Each row is a point on a tangle of strands that fork and nearly touch. The rows are in no order.
Points whose rows are less than 146 apart are linked; no others are. Some points are linked to none.
bas: [ 39  -3   5   4  10  34 -71  62 -26  -4  28  -3   4 -44  22  20   2  15
 -14 -22 -16   1   1  24  36 -29 -10 -10 -30 -21  -7  11  -9 -12   2 -12]
tedaz: [ 19  18   0 -30  26  28   3  14  40  22  17  25 -38  39  22   1  35 -47
  -8 -34 -31  15 -22  17   6  17  15 -49  52 -21  10  43   5  -8  16 -56]
Gulo: [-14   8  22  35  25  -7  19  18  39  21  45   5 -19 -18  51  18  48  20
  18   3  30 -28  28   7  56   2  50  38  24  28  33  12 -82  12 -44   4]
Sanu: [ 41  25  16 -13  29 -44 -25   4 -31   1  14 -36  36 -30   1 -25  21 -51
  18  33  17  32 -51  29  23  16   1  11  14 -29 -17 -21  -1  53   3 -27]
loba: [ 34 -19 -13 -11  -4 -16  11  -9 -26 -11  54  25  31 -20 -30 -42 -17  34
  26  63 -49  23 -21 -32   4  -6 -15  16 -50  -6  12 -12 -17   8   8 -16]
zupat: [ 36 -10  19  15   0  -5 -40  53  -2  34   3 -73   6 -56  -8  -5  12  14
 -15   9 -32   5  75  15  36 -23 -17   7  -7  16  -6   2   7  11 -25  34]
Sefa: [-13 -24  -3 -12 -18 -43  41   9  -3  25 -20 -41  -6  -1 -23 -83  25  -3
  20 -28  56   0  28   7  -9  -5  16  70   5 -24  -6 -12 -42  20 -35  19]
Guguv: [  0   5   4  40  -9 -14  -7   2 -42  14 -63 -57  -5 -22   2 -20  32  51
  13   4   3   6  58 -18 -25  -4 -27  -4  18 -28 -43 -31  37   1 -43  62]
sivi: [-42  19  26  -4 -52  14 -22  40  13  32  30  20 -28  -1 -24   0   6  49
 -10 -46 -19 -17  11 -17  33   6 -19   8  40   0  -6 -19 -60 -29 -10 -12]
lis: [ -8  18   2 -18  12 -39  -3  -2  16  45 -28 -41 -73   7  23 -53   0   5
  -3 -34  -9  15  17  11   8 -19 -16  13  66   6 -10  -3 -27 -17 -61  38]
beba: [ 16  22  13  15  27   5 -34  30 -42 -22 -10 -17  21 -46  -8  19  17 -57
 -12   8  12  11 -56  36 -12  18   7 -22  11 -24 -14  17   9  67  29 -17]
Fet: [ 19  14 -12  -5 -10  43   6  -3  73 -50 -49  30 -25  18  25  -3   9 -55
  17 -15  13 -16 -39 -23   3  -2   6 -42   9 -34 -11   2  24 -23  -1 -19]
Kure: [ 50 -15  15  39  11  19  -8 -14  -3   2   3  -4  49   8  14 -31  45   5
  14  29  -4   7  14  22 -77  29  14 -23   8 -63  32  -4   8  59   5  -8]
zut: [ 26  12 -26 -16   1   6  56 -20 -10 -21  59  12   2  17  16  25 -26  12
  -6 -20  -9  16  14  45  41  14  -5  -3 -38  -2   5  51 -50   5  33 -12]
zis: [  7  72  30 -12 -54  -8 -18  13  43 -18  20  -8 -17  -5 -32 -11 -17  53
  18  27 -76  -1 -16 -16  45  20 -42 -20  39 -13   3 -13 -14 -32   7   8]
lonar: [ 17 -15 -59  12  51   4 -27   7 -35  24 -55 -12   4  11  14   3  -1 -16
   2  19  -7  -6 -23  42 -97   6 -30  -4  21   3  28  76  -9  69  22 -11]
givo: [-35  35  -6 -23 -75  15  28 -45  39 -40 -13 -21 -33  -2  -1   9 -40  17
   4 -17  60 -22 -13  31 -15  -8 -36 -30  16   8  42 -10 -60  23  -9  35]
Farin: [ -4   9   4  23  21 -11  25   8  26 -45 -27   8 -75  13  27  33 -17 -28
 -18 -46   0   0   3  -2  27   5   8   9 -11  11 -20  15   6 -31   0  29]
Zak: [  8  51  -2  -1 -63   4  22  -4  28   0  15  -8  57   2  18   9  39  50
   0  45 -15 -19   0 -11  41  30 -36 -56  -5   6  -9 -34 -31 -19   8 -25]
zosor: [-70  32  14   6  -4  36 -56  23 -19   6 -31  19  -9  -8  15 -12  -8 -59
 -34 -61  32  -2 -34  23  20 -15  15   5  67  -2 -38 -10  -7   8  -3  -1]
rul: [-21 -10  40  56  27 -40  22 -13 -51 -14  34  -2  25 -17 -31  50 -14  29
 -23  22  -4  28  27 -29  -1   3  16  46 -52  25 -10 -28  36  10   9  40]
Luzun: [ -2 -36 -36  21  24   6 -16  -3 -37   3 -63 -35 -11   3  37  15   0 -22
  -5  18  27 -13   6  49 -56  17 -13  12   7  43 -10  48  11  47  14   7]
gada: [ 26  29   8  -2  30 -17  13 -52 -33 -41  -4 -12  36  17   6 -25 -26 -30
  41 -17 -40  55 -31  -3  35  24  -2 -26 -10 -72 -36  10  38  31  17   2]
pud: [ 55 -22  -1  59  66  -2 -34   6  26 -22  50  -4  16 -34  70  10  39 -22
  11  14   4  -3  14  20  57  -9  54   7 -31  -4  -2  -4 -13  29  -8  -7]
sim: [ 23   7  12  23 -57  -4  49   1   9 -18 -20 -29  46  26 -19  36  53  68
   0   4 -36  -5  36 -47 -24  28 -16 -55 -62 -27   5 -24  11   4 -14  22]
bunug: [-18 -14 -30 -61   2  41   8 -16 -14  41   7  -2  28  27   7 -25 -46 -12
 -17  16 -31  14  36  37   5 -10 -18 -18  11  43  -1   7  23 -14  17 -14]
Toti: [-49 -18  -9 -21 -17 -24  65   9  12  -9  13  -2 -38   6 -34  64 -44  -4
 -53  -6 -22   9  28 -12  18   1  16  14 -28  69  34  -1  49 -42  45  25]
Nuri: [-22  31   8   0 -78  12  -1   1  20 -51 -20  -8 -21 -32 -31  12 -32  26
  13 -17  46 -26 -25 -19 -13 -21 -35   2   4 -13   5 -30 -37  -4  -8  24]
Dun: [ -8  14 -14 -18 -23 -19   1  10 -19  42 -32 -23 -22  19  12 -80  29  -4
   4 -53  32  14   0  19 -28  -9   0  34  58 -36 -14 -18 -48  17 -53  12]
fer: [  3  14 -25  -8 -67   5  14  -1   9 -41   8 -27 -51 -61 -21  20 -17  33
  19 -31  55 -26  10   7  39  -8 -40 -10  22 -20 -11   5 -35 -31  17  -6]
Teren: [ -2  30 -21  -3   9 -13  34  26 -19  -9 -18  20  26  50  14  33  -6 -28
 -39 -29   6   5 -17   3  46  -3  19  29 -70   9 -42  31  -7  -5  14   3]
Paz: [ -2  42  24 -16 -16 -43 -24  26 -12  18  -2 -29  41   4 -42 -60 -10  32
   9  28 -72  19  -9 -18  50   8 -13  46   9 -10 -32 -27  -9  -5 -12  14]
zukup: [ 34  -1  -5  -7  18   5  21 -58  -6 -46   9  18  19  21 -10 -31 -51 -29
  41   7 -31  32 -27  -4 -28   5  -7 -11  -3 -53  14  15   2  43   2   1]
vafir: [ 12  16 -14  -6  15  -9  28 -56 -22   8  -2  12 -31  26  24   1   7   9
  19 -17  50   3  -5  42  -8  32 -15  -8  20 -33  -9  19 -50 -10   7 -27]
Zev: [-56  35   1 -12 -66 -25  19 -34  -2  18 -18 -35  49  26 -20   5  15  11
 -33  20  14  -5   0 -11  -7   1 -22  -9 -13  24   8 -43   9 -12 -24  31]
kisok: [-29  37 -32 -20 -86 -31  14  -1  31 -41 -30 -29   6 -40 -30 -45 -33   2
  10  10  58 -10 -34 -31  45 -24 -25  33  11   7  -3 -17 -13 -30 -15  27]
lesuk: [ 16   6 -49 -19 -40  -1  14   7 -16 -32 -21 -66 -25 -44  15   9 -10  -2
  13  -8  53 -16   9  46  18   3 -42 -15   9 -15 -15  10 -10  11  11  13]
denen: [-57 -14  27  11 -40  18   0   7  -9  45  21  22 -17 -13 -18  16  22  19
 -21 -40   2 -20  32 -15 -27 -16   1   2  73  20   6 -60  -2 -22 -10  -8]
bufud: [  5 -61 -11 -27  15  -3  61 -11  34 -21  33 -11   3   8 -12 -44 -21 -58
  15   0  -2  23  27   7   3  -7  45  28 -12  13  31  -7  22  28  17 -14]
Sug: [ 43 -18  16  54  -5   0  -4 -20  -9 -11 -14 -36  17 -16  20 -13  39  49
  29  19  17  -2  49   2 -37  32  -7 -15  -6 -59  -6 -31  11  23 -20  27]
tuzoz: [-27  -8  -3  -8 -18  29  23 -46  24 -37 -13  -2 -43  -2  17  57 -48  19
  -1   3  55 -29   3  56 -31  11 -17 -24 -14  34  43  15 -46  25  23  23]
Vis: [-57  29  30   8 -78 -19   9 -11  -2 -13  21 -14  59  -4 -49  26 -24  -6
 -29  18 -18  22  -9 -11   1  23 -24  -1  37   7   6 -50  61  -8  13  23]
mekik: [ -3  12   7 -22 -68  -2  44  17  75 -16  28   6 -27 -23 -33  64  10  54
   2  20 -23 -47   0 -52   8   5 -11 -28 -15  38  57  -8 -31 -31   4  -8]
mefol: [ 20   6   0 -14 -17 -81  26  21  -5  13   1 -35 -34 -35 -46 -58  29   9
  21  -6  23   9  -6 -25  21  -1  -4  73  13 -32 -12   4 -54   2 -32   3]
fut: [ 15  -2 -22  -8 -18  26  26  61  49  -4   5  16  -4  -3  12  46  19 -49
 -44  10 -25 -25  19  -1 -16  -3  13 -21  10  52  49  -4   9  31  17 -13]
Duvil: [  9  44   1 -16 -53 -17  36   1  41 -33 -14 -26 -14  10 -38   6 -36  39
  11  28 -87  -2   9 -35  21  12 -40 -20   2   1  12 -13  46 -41  17  37]
koton: [ -2  -4 -44 -20  12 -21  71 -24  -8 -20  12   0   1  29  14  42 -41 -32
 -28   5  -2   8  -2  33  20  13   0  -2 -44  55  32  55 -27  38  50   4]
kig: [ -6  28  20  33 -25   4  19 -21  40 -58  -4 -24 -11 -14  35  35   1 -35
  -7   5  -5  -4   2  17  13  36 -20 -49  51  17  17 -14  15  21  18  16]
nibin: [ -7  87  45 -32 -42  -6  11  19  26  -7  36  14   0  29  -8 -30  13  32
  27  -3 -70  18 -54   2  36  42   1 -15  43 -39  -6   3 -42   2   1 -20]
Mogal: [  1 -45 -27  -1   3  33 -35  -5 -54   3  47  30  78 -30  12  15  26  -5
   6  41  48  -1  24 -22  19  -5  22  11 -34  31 -34  -3  64   4  31 -37]
sugi: [  1   4  15   2   5  -3  24  41  47  18  33  26  -2   8   4  17  14 -24
 -29  12 -51  -9  12 -29  11  -3  40  28  -5  52  41 -22   2  17  -8   7]
Fodo: [ 47  26  -5 -59  11 -25  36  14 -10  30  28   8 -13  28 -19 -15  20 -45
  12 -28 -53  46 -58   3   4  26   8 -29  24 -50   1  39  16  19  26 -59]
vimud: [  9  27  25  36  -3  53 -68  49 -53 -16  19  11  51 -72   2  33  29  36
 -10  -5   2  -6 -15  15  36   3  -2 -30 -21 -35 -34 -28 -13   5  25 -22]
ven: [-10 -18  -3  35  38  38 -40 -58 -13  -1  34  76  36  30  21  28   2   2
   8  -4  35 -12 -32 -19  36 -17  29  -9 -51  -7 -15   4 -15 -29  31 -46]
Panam: [-26  28  34 -22 -28 -21  -9  26 -27  46  -7   8  46  48 -37 -63  -8  63
   8 -11 -56  13 -10 -13   4  20 -22  31  -5 -21 -18 -26 -63   5 -28   8]
lila: [ 40   7 -29 -12  30   3 -42  19 -73  39  38  10   5  -6  35  26   0  27
 -26 -11   8  24  -2  49  29  -2 -14 -10 -40 -21 -14  41 -41 -18  24 -35]
Tufed: [ 21 -40 -16  -3  14   8 -25  16 -17 -41 -32 -53 -45 -32  32  17 -25 -31
   8  -6  11   0  10  41  -9   4 -23  -6   0  14   0  16  16  13   4  18]
rimem: [ 26 -38  44   7  60 -20 -37 -25 -20 -12  20 -55 -13 -36 -23 -35 -57  18
  46 -10 -18  42  22  25  13 -23  -5  30  -7 -14 -13  -2   7  20 -23  40]
lezu: [ 54  -4 -32   6  47   5  -5 -19 -29 -13  28  18 -26  10  53  14  -7  19
  -6 -13  29   4   1  51   5   5   9   1 -45 -27   4  61 -51 -10  12 -15]
gos: [ -9 -31 -44 -20  10  48 -16   7  12  -4  -2  -1  15   9   9   4 -16 -73
 -24   7 -18   5  24  -2  16 -17  -3 -32  19  50 -10  14  68  -6  34 -35]
lipe: [ -9  17  17   8  57  28 -36 -25  25  15  -5  55 -22   7  -6   7  11 -55
   6 -16  -4  -4 -58   6 -22   6  14 -40  70 -19  -3  10  15  -4  24 -53]
Mukap: [ 15  -6  19  20  45   7 -11  -6 -19  42 -17  24  18  31  34 -33  16  40
  -5   8 -21   5  36  27 -58   2   1  15   7 -12  16 -15 -36  12 -49  22]
vak: [  4 -74   2  -8  20 -14 -49  40 -48  25  30 -27  -4 -49 -32 -14  22   7
  18 -37  43   1  39 -21  43 -16  25  65 -11 -12 -24  -3  15 -37  -4 -27]
tepob: [ 38 -61 -29   1   3  14  30 -25 -14 -23  60  32 -24  -8 -16   0 -24 -18
   0  15 -11   5   8  13 -66  -4  11  -8  -8 -20  56  29  14  35  34 -23]
pebib: [-67  43  14  -2 -25  -9 -25  32 -32 -24 -26  -2  -6  -9  -8  -2 -44 -35
 -31 -38  34  12 -38   8  31 -10 -15  53  18   3 -37  -4   6  -7 -14  44]
roreb: [-46   8  47  19 -16 -49  11 -26 -69  -6  10 -16  28 -16 -40  43   4  39
 -11  23  39   5   0 -18 -59  10  -3  43 -11   9  -8 -40  24  26 -14  43]
Seb: [-34  21 -33 -76 -55   7  36 -40  47   8  11   5  21  19 -16  21 -24 -10
 -12  40  42 -39 -40  13  18  -3 -24 -18 -23  42  51  -7 -41 -23  20 -42]
mon: [  1  32  10  50 -18  -9  -5  11 -32 -32   3 -20   6 -59  12  46  36  10
 -14  -2  25   3   0   2  38  15  -4 -21  -1 -32 -53 -34  16   2  25   1]
vuvo: [ 46 -12 -64 -37  47 -40  53 -39  -1  -4 -40  17 -42  25  12 -22 -44 -14
  31  30 -63  17 -12 -32 -49  -5   1  -9 -21   0  24  31  41   4 -18  18]
mel: [-19 -30  35  70  20   6  -4 -22 -12  -8  40   9  33   3   4  41  16  21
 -13  -4   2   4  48 -26  26  -6  41  10 -60  18 -11 -42  19   3   7  15]
Dag: [ 13 -14  -3 -36   4  17 -72  36  17  43  -8  -1 -41 -25   8 -18  10   0
  23 -25   9 -23 -10 -13  41 -33 -18  -5  41   1  -9 -31  -4 -57 -28 -40]
pezi: [-40   0  28  14  -4  23  -9 -56  77  -5   0  23 -28  40  33  38  21 -27
   2 -29  40 -56 -28 -11  -8 -11  43 -15  14  20  48 -22 -38   4 -30   4]
Bep: [ 22 -21  28   1  15  10   5   7   9  35  34  51  18  50   8 -44  34  30
  -2  -8 -30  10  14 -13 -47  20  30  14  -5 -21  44   7 -48   2 -27 -23]
damo: [-23  14   5  54 -26 -10  11  35 -27 -29 -43   0   0 -23  11  46  70  -8
 -32 -25  50 -10  -8 -35   2   2  35 -16 -22 -27 -64 -27  45   1  11  10]
ruz: [ 46 -33 -16 -59  40 -27   9 -15 -21   7 -13 -11 -61   6 -15 -24 -43  12
  45  -5 -64  35 -10 -35 -46 -21 -18   4   3 -12   6  18  50 -35 -27  14]
Kib: [ -8  11  17  15  -3  27   2 -57  84 -32 -17  44 -31  39   9  46   2 -38
   5   6   7 -33 -40 -44 -22  -7  13 -50   6  15  36 -10  15 -19   1 -15]
tubat: [-23  27  28 -24  12   2 -50  39 -50 -27 -16   3   6 -39 -22 -14 -21   7
  12   1  21   7 -28 -19   6  -6 -27  54  -4 -11 -44 -10  17  -2 -18  28]
zag: [ 58  30  15 -32   8 -78  14  29   1  13  12 -60 -10 -28   5 -31  29 -16
  31   3   7  23 -35  15  39   1  -3  18  11 -34   4   3 -35  34 -32   0]
getal: [-20 -20  19   8 -15  20  15 -48 -11 -21 -17   7 -35   0  -8  37 -20  20
  13  -3  21  -6  19   9 -72   8 -17 -27  40   2  -1 -22  29 -10   6  14]
defuv: [ 33 -51  33 -17  51 -15 -25  -1 -17  28  -1 -39 -41  -5 -19 -26 -44  23
  27 -26 -43  45  29  -2 -18 -36 -13   9  13 -11 -19   7  37 -30 -33  26]
dipup: [ 16 -18  -8  -5  19  43 -37  38  50 -17 -41   6   0 -12  20 -38 -32 -29
  11  22 -20 -14  15 -16   1 -43   6  26 -32  28  10 -22  19 -15 -45  26]
mor: [ 12 -12  -2  16  14  24 -22  42  13 -21 -60  22  17   8  15  -4   9 -26
  -8  27  13 -21  -8 -28 -42 -25  24  24 -50   7  -8  -8  48  19 -36  32]
fili: [ 11  22  39  17 -30 -10  37 -22  13   4   5  -3  15  -2  -8 -16  41  -5
  15  20   4   1  -1  15 -66  27  -1 -27  64 -40  28 -37 -15  64 -11  -4]
Kalet: [-26  30 -13 -15  -8 -46  29 -55  -3 -23 -85 -17 -28  -3   8  -7 -63  23
  22  25   4  -4 -21  -2 -55   7 -37   8  26   6  16  -7  13 -15 -41  76]
Segi: [ 30 -24  -4  27  22  15 -22 -28   8  27  23  61  30  37   7 -11  32  19
  -8  31  21 -21 -24  -7 -78 -15  33  -1 -45 -21  56  24 -40  19  -4 -39]
zumu: [ 14 -23 -64   6  30 -30  58 -49 -17 -29 -22 -13 -35  12  28  38   2 -32
  -6  33  29   4   7  25   4  31   0 -26 -23  50   1  47  22  -4  66 -17]
vok: [-22  64  31  12 -49 -23  41 -39  -2  29  -1  29   6  28 -10  11  49  16
 -18   9   5   2 -39  -9 -50  28  -9 -46  49 -23  14 -27 -20  23   1 -14]
bes: [  6   1 -23  29  15  -4  26  38   4 -29 -17   1 -33   9  31  46  11   3
 -29 -54  33 -20  27  15  43 -10  21  26 -65   9 -39  29 -19 -30   1  20]
nik: [  7   2  15   2  70 -19 -16 -49 -43  17 -14  -8   5  34  10 -21  14 -40
  17 -22  -8  54 -33  12   2  12  10 -33  25 -42 -54  26  41   4  16 -30]
deriv: [-61 -37   6 -12 -48   8  14  15  32  28  -2   2 -34 -27 -40  28  -6  22
 -19 -16   2 -36  43 -41   5 -24   5   7  42  56  29 -44  28 -49   6   9]
Purem: [ 32 -50 -14 -22 -20  -8  -3  24  19  -4  35   9  40  14 -48 -77 -17  56
  25  42 -30   5  -8 -56  13  21   0   0 -45  -7   8 -12 -52 -27 -10 -28]
ked: [ 31  23  10 -30 -16 -11 -27  53   0  42  -3 -64  26 -38 -39 -51 -23  19
  -3  36 -54  -1  34  11  46 -17 -37  35  -9  15   0  -6 -24  20 -27  30]
zopi: [-32 -26  16 -14  20 -31  51 -69  16  -9 -14 -17 -40   0  -1  48 -35  33
  -1  30  27  -2   2  39 -62  12   6   0 -25  34  62  -7 -32  32   5  45]
Gur: [  0  -1  41  39   0  26 -14 -14  60 -23  14  17  24  23  21  22  23 -22
   6  -3  29 -28 -13  13 -30   0  38  -9 -20  -6  38 -14 -41  57 -22   8]
Golin: [  4  -9  -8  18  24  21 -35 -16 -42 -30  16  51  51   4   7 -17  12  13
  26   1  33  17 -33 -38  35   2  24   6 -65 -36 -64  11  16 -29  21 -35]
lisu: [-14  -6  22  12  22  -5  25  46  56   2  36  17 -39  -7  15  32   8 -18
  -9 -24   0 -36  18  -6  47 -11  56  54   7  51  44  10 -39   9 -14  22]
fid: [ 34 -32  12 -12   4  -5 -15   7  39   5  19  10 -38   7 -31 -66  -8  69
  42   3 -41   6   9 -41  14  16  -3   3  -2 -17  12  21 -54 -63 -27 -19]
lom: [ 60 -20 -49 -19   3   1  30  56   7  -6  22   0 -17 -11  16  29  20 -48
 -38  15 -56  12   5  15 -34  -1   6 -33  -4  22  50  52   9  54  29 -18]
vufa: [-39   7  -4   4 -22  44 -26  32   9   8 -37  18  32  11   9 -32  34 -63
  -9 -50  52 -19 -12   5  13  -5  22  -8  25 -34 -39  -5  15   4  -1 -25]
todo: [ 15 -49 -30  24   8  -9 -20  38 -50  10  27 -15  37 -46  11  20  50   9
   5   4  62 -19  38  -2  40  -5  34  50 -45   5 -34 -16  17 -12  20 -30]
lapi: [ 43   6 -60   3   9  39   0  17  42 -20 -69  35 -25  29  27  14  24 -22
  -5   2   7 -28 -27 -13 -47  -3  -9 -58 -16 -27   5  51  37 -31  17 -25]
tedil: [ 45 -55 -16  -6   5  14  -9  12 -11 -14  70  15 -48 -31   6  14 -13   3
  -4  -8 -34  24  15  -9 -14 -21  -1 -22 -18 -22  33  19  34 -15  25 -24]
ter: [  5  40  38  30  25 -51 -31 -12 -55  -4  17 -24  15 -64  -8  -8  17   0
   7  43  35  17 -43  23  -7  13  -8  42  30 -26 -18 -47 -26  48 -11   8]
kiro: [ 26 -42 -22 -30  15  43 -27  21  24 -24 -52  15 -50  19  15 -39 -36   0
  21 -19   8 -14  18   4 -42 -28  -2  16 -17 -18  25  19  14 -47 -34  12]
nema: [ 49  -2  43  -7  -4 -17 -45   6  24  10   8 -29 -49 -37 -22 -45  -8  53
  43 -10  -8   3  14  -9  45  -5 -21   9   5 -32  -1  48 -74 -32 -43   5]
Tig: [-29  51  -2  -8 -13  -4  22 -26   1  20  19  18  57  83 -10  22   6 -16
 -33 -10  -2   3 -40   0  41   9  17  -1 -63   1 -25  11 -24  -1  21 -26]
Guso: [-19   7  -2   9 -15  37  -3 -48   6  10 -11  46 -45  18  21  34   2  18
   4 -24  47 -23   4  18 -31   8 -19 -39  40  -7   7 -10 -25 -32  10 -24]
Gunom: [ 27 -39 -40  16  -3  27   5  21 -21 -37  21  17  -8 -34 -11  45 -16 -39
 -26  39 -24  -3  -4  12 -73 -10  -8 -29  -2  24  50  38  19  72  52 -13]
gog: [-32 -69  16   4  19  32 -51  11 -12  32  23  10  33 -20 -20 -36  -3  22
  23 -21  -2 -17  46 -22  45 -20  21  44  13  17 -15 -42   0 -44  -9 -20]
tevub: [-41  16   2  29  56  32 -16   5  -2  36 -51  38  31  52 -19  -9  33 -15
  -8  -9  15  -7 -32  -8 -84  -9  10 -44  16 -18 -26  31  49  20   4  -3]
zel: [ 13 -22 -33 -15  36  11   5 -21 -42  58   3   3  37  32  15 -39  -6  10
 -11  11 -41  25  52  24 -26  -7   0  -5 -11  12  -4  13   9   3 -13  -3]
begib: [-36  69  34  -7 -40 -26  21 -16  11  24  37  47  -3  27  -7  12  19  -3
 -29  -2 -21  17 -56   9  17  37   5  -9  62 -13   6 -14 -15 -15  25 -30]
tupaf: [-39  36  45  11  11 -47 -12 -38 -75 -20   9  11  31 -36 -27  17 -28   0
   5  36  27  18 -52  14 -50  23 -15  47  39 -10 -18 -12  18  34   4  34]
sal: [ -2 -36 -24  37  63  41 -52 -23  -5  26  55  75   5  16  45   1  -6 -35
 -18  -4 -22  -2 -10   7  36 -35  31 -25 -17   6  -8  29   6  -7  20 -39]
mopoz: [-29  32   6 -25 -10  20   8 -17  12  34 -34  21  60  88   1 -44  -3 -15
  -6 -21 -21   5 -13   3   6   7   1  -1 -24 -19 -26  -1 -12  -4 -21  -9]
bima: [-43   8   6  -9 -62 -13   9  25  26 -10   2 -40  37 -28 -38 -29 -23  -5
  -7  -2  26 -24  16 -15  79 -15  -4  47 -15  20 -21 -22 -12 -23   1  15]
kagov: [-31 -25  23  15   1 -26  51 -42  -8  -3 -14 -26 -27 -23   6  30 -22  18
 -11  15  -7   0  37  37 -77  17  -9 -10  47  46  34 -23   2  23   7  44]
faku: [  0 -48 -29   1 -10  56 -69  21 -38 -11  40  47  81 -25   6 -15   5  18
  12  19  20 -11  -3 -43  50 -20   5   3 -51  16 -23 -10  14 -34  14 -39]
Ror: [ 49 -16   1 -46  39 -34   0   3 -43  62   9  -8   6  28  -6 -44  41 -29
  18 -18 -18  50 -28   6 -16  11  12  -9  16 -55  -8   8  26   7  -8 -53]
gug: [-45   6  15  16 -33  24   3   8   0 -44  26   8  27 -13 -28  61 -51 -43
 -43   4 -42  18  -8 -14  20   6   2  -8  19  42   3 -33  85 -12  51   9]
pilo: [-48  34  11  60  70  20 -21 -26  11  21 -25  47   3  39   6  30  24 -31
 -27 -16  10   2 -35   7 -21  13  11 -52  50  11 -31  21  35  -7  39 -31]
kugu: [ 42 -13  34   0  16 -46 -40 -19   2  16 -21 -73 -41 -47 -10 -42 -27  24
  55  -3  36  12  10   9  45 -25 -34  15  11 -21 -16   7 -16 -10 -37  21]
Rugof: [ -5 -15  -9 -49   1  13   4  55  60  34  -6 -19 -70   4  -6 -30 -27  -2
  -7 -41 -30 -16  52  14  38 -20   2  18  15  30  10  21 -10 -42 -21   8]
lodo: [ -5   9  11   5 -11  -4 -17  54 -26  37 -44 -52 -13  -9 -19 -21   7  24
 -29 -32 -43   7  67  -4  11 -19 -25  13  10 -12 -35  -8  24  -3 -37  55]
Binu: [-17  12 -29  10  51 -11  21  -2 -25  37 -39  18  28  39 -17   9  25 -18
 -13  24 -20   6 -20  -2 -93  11 -15 -30  41  13   7  39  35  51  22  -7]
Kul: [-13  42  16 -15 -89 -34  63  17  55 -37  12 -19 -18  18 -58  43 -15  49
 -11  -4 -49 -16   0 -45  29  15 -14  -8 -23   8  15  12   5 -42  25  21]
Nusik: [ 37 -24   1 -17  47 -63   0 -18 -71  21   4 -46 -44 -50  -3  34 -10  36
  23  48   2  28   6   1 -37   2 -29   5  12  23 -14  -9  45 -15  -1  12]
zor: [-17   7 -21 -16 -16  47 -22 -12  28  -3 -43  23  63  63  11 -23   8 -32
   1 -18  53 -26 -20  -5   7 -16   6 -10 -42 -12 -23  11  -5 -14 -18 -29]
Bapi: [  5 -43  19  49  44  21 -20 -20  32   1  40  20  33  -1  37 -22   2 -11
   8  12 -16   1  41  -7  41 -19  50  14 -29  25   5 -40   6  17 -13   8]
Tevut: [-43 -40 -16   0  12  28   8 -11 -18 -24  11   9 -18  -6   5  58 -50 -32
 -36  -8 -14   6  31   4   8  -8   4  -7   4  77   0   2  57 -14  48   5]
met: [-49 -24   4 -23   8  14  13  24  59  40  -6   5 -70  -9  13   9 -18   3
 -30 -25 -22 -35  47   3  12 -24  13  10  59  67  33 -13   1 -44 -13  19]
Gike: [ 27 -16 -74  -1  48 -22  28 -10  -7 -25 -32  20 -41  22  26  28  11 -52
  -1  26  39  -3 -21 -18   4   4  17  -2 -37  26 -34  45  50 -32  37 -26]
Siped: [  6  24  -1 -25  19  22 -44  32 -69 -20 -25   3  45 -27 -12  -5 -12 -18
   3  19   3  13 -33   4 -25   7 -13  15 -12 -18 -33  27  41  58   1  27]
dup: [ 28   6   1  12  14  10 -11 -31 -26  19  29  64  64  15   2 -22   4  32
   8  64 -33  19 -35 -14 -30  -7  -9 -17 -51 -15  17   1 -35  29  -3 -19]
nure: [-61   0   1 -23 -41  -9  39   6  17   4  22 -20   6  12 -26  11 -36  -9
 -31 -18   3   3  30  14  60   3   7  33 -11  41   6 -18  16 -24  29  12]
napo: [-13 -61   9  19  18  49 -34  19  19  42  21  18  54  10  11 -36  25  -2
 -10  -7 -17 -15  71  -3  -2 -26  38  15  -3  28  13 -47  24 -12 -20 -17]
Mefa: [-12   4 -11  14 -19  16 -19  17  -2 -19 -49  18  29  -2   9  36  51 -20
  -6  23  65 -30 -30 -43 -26  -4  17  -6 -50  10 -43   0  59   4  10  -1]
Soro: [-18   3  20  15   3 -20  27 -24   2  -6 -52 -43   4 -11  -1  -3 -43  26
  -2  28 -39  -2  36   8 -51  -2 -26   0  28  30  19 -28  21   7 -32  87]
Napas: [ 22  -1  29  29  23   5  -6  39  21  10  63   3  11 -26  29  18  64  12
  16 -15  -1  -4  19  -4  51  16  43  11  14 -16  12  -1 -39   4 -11 -30]
bape: [ -5  38 -14 -38   2  -8  14  10  57  26 -26 -15 -62  47  43 -52  -2  -1
  12 -38 -21  -2   5  17  52  -5 -12  11  31   5  -6  25 -39 -44 -50  13]
tov: [ 20 -26 -72  13  22  35 -14   4  16  -9 -25  24 -26  28  20  21  20 -36
   1  -6  70 -31 -28   8 -35   0  12 -16  -8 -14  -9  72  29 -21  47 -58]
banav: [-29  15   9 -23 -45 -20  13 -34 -21  17 -19 -18  57  32 -37 -44 -17  56
  28  21   8  -2  -9 -18  -6  13 -35  11 -31  -6  -2 -29 -50  -5 -28  10]

Follow the links from the first point to the second, and from the first to the third. Name the last point that the two ways share.
Bapi / deriv / Farin | Sanu
Siped / denen / Napas | Sanu
ruz / bima / ked | Tevut
nik / mor / zupat | Nuri
tepob / sivi / gog | Bapi
zor / faku / lom | Bapi
vimud / tedaz / Kalet | kagov
zopi / tedaz / Sug | Nuri
Fodo / bunug / Sug | Tevut
lapi / vimud / Fodo | lezu

A fork is a point with three links. Follow the links from the first point to the second and name the forks in between, in order.
tuzoz / Purem | Nuri, Tevut
rul / vufa | Sanu
dipup / dup | lezu, kagov, Nuri, Tevut
Gunom / Golin | Bapi
mefol / lisu | Sanu, Bapi
kisok / lila | Nuri, kagov, lezu
kiro / tevub | lezu, kagov, Nuri
loba / Guso | Tevut, Nuri, kagov

A fork is a point with three links, a tip a point with one. Leave the first point through the second and follow the links. Name the first fork or tip that comes.
dup / loba | vuvo
Sug / Kure | mekik
tubat / pebib | Farin
vok / fili | Tevut
Bapi / napo | sal
Ror / Fodo | Nuri

Name the points in between on the shortest way along the links from the first point to the second, in order.
lisu / sal | Gulo, Napas, pud, Bapi, napo, gog, vak, todo, Mogal, faku, Golin, ven
pezi / Binu | Kib, Fet, lapi, tov, Gike, zumu, koton, zut, lezu, vafir, Guso, getal, kagov, zopi, tuzoz, givo, Nuri, fer, lesuk, Tufed, Luzun, lonar
nema / fer | fid, Purem, loba, dup, Segi, Bep, Mukap, zel, bunug, gos, Tevut, Toti, nure, bima, kisok, Nuri
zag / Farin | Sanu, beba, Siped, tubat, pebib, zosor, vufa, zor, mopoz, Tig, Teren, bes
tupaf / sivi | ter, Sanu, zag, mefol, Sefa, Dun, lis, bape, Rugof, met, deriv, denen
bima / lodo | nure, Toti, Tevut, gug, Vis, Zev, banav, Panam, Paz, ked, zupat
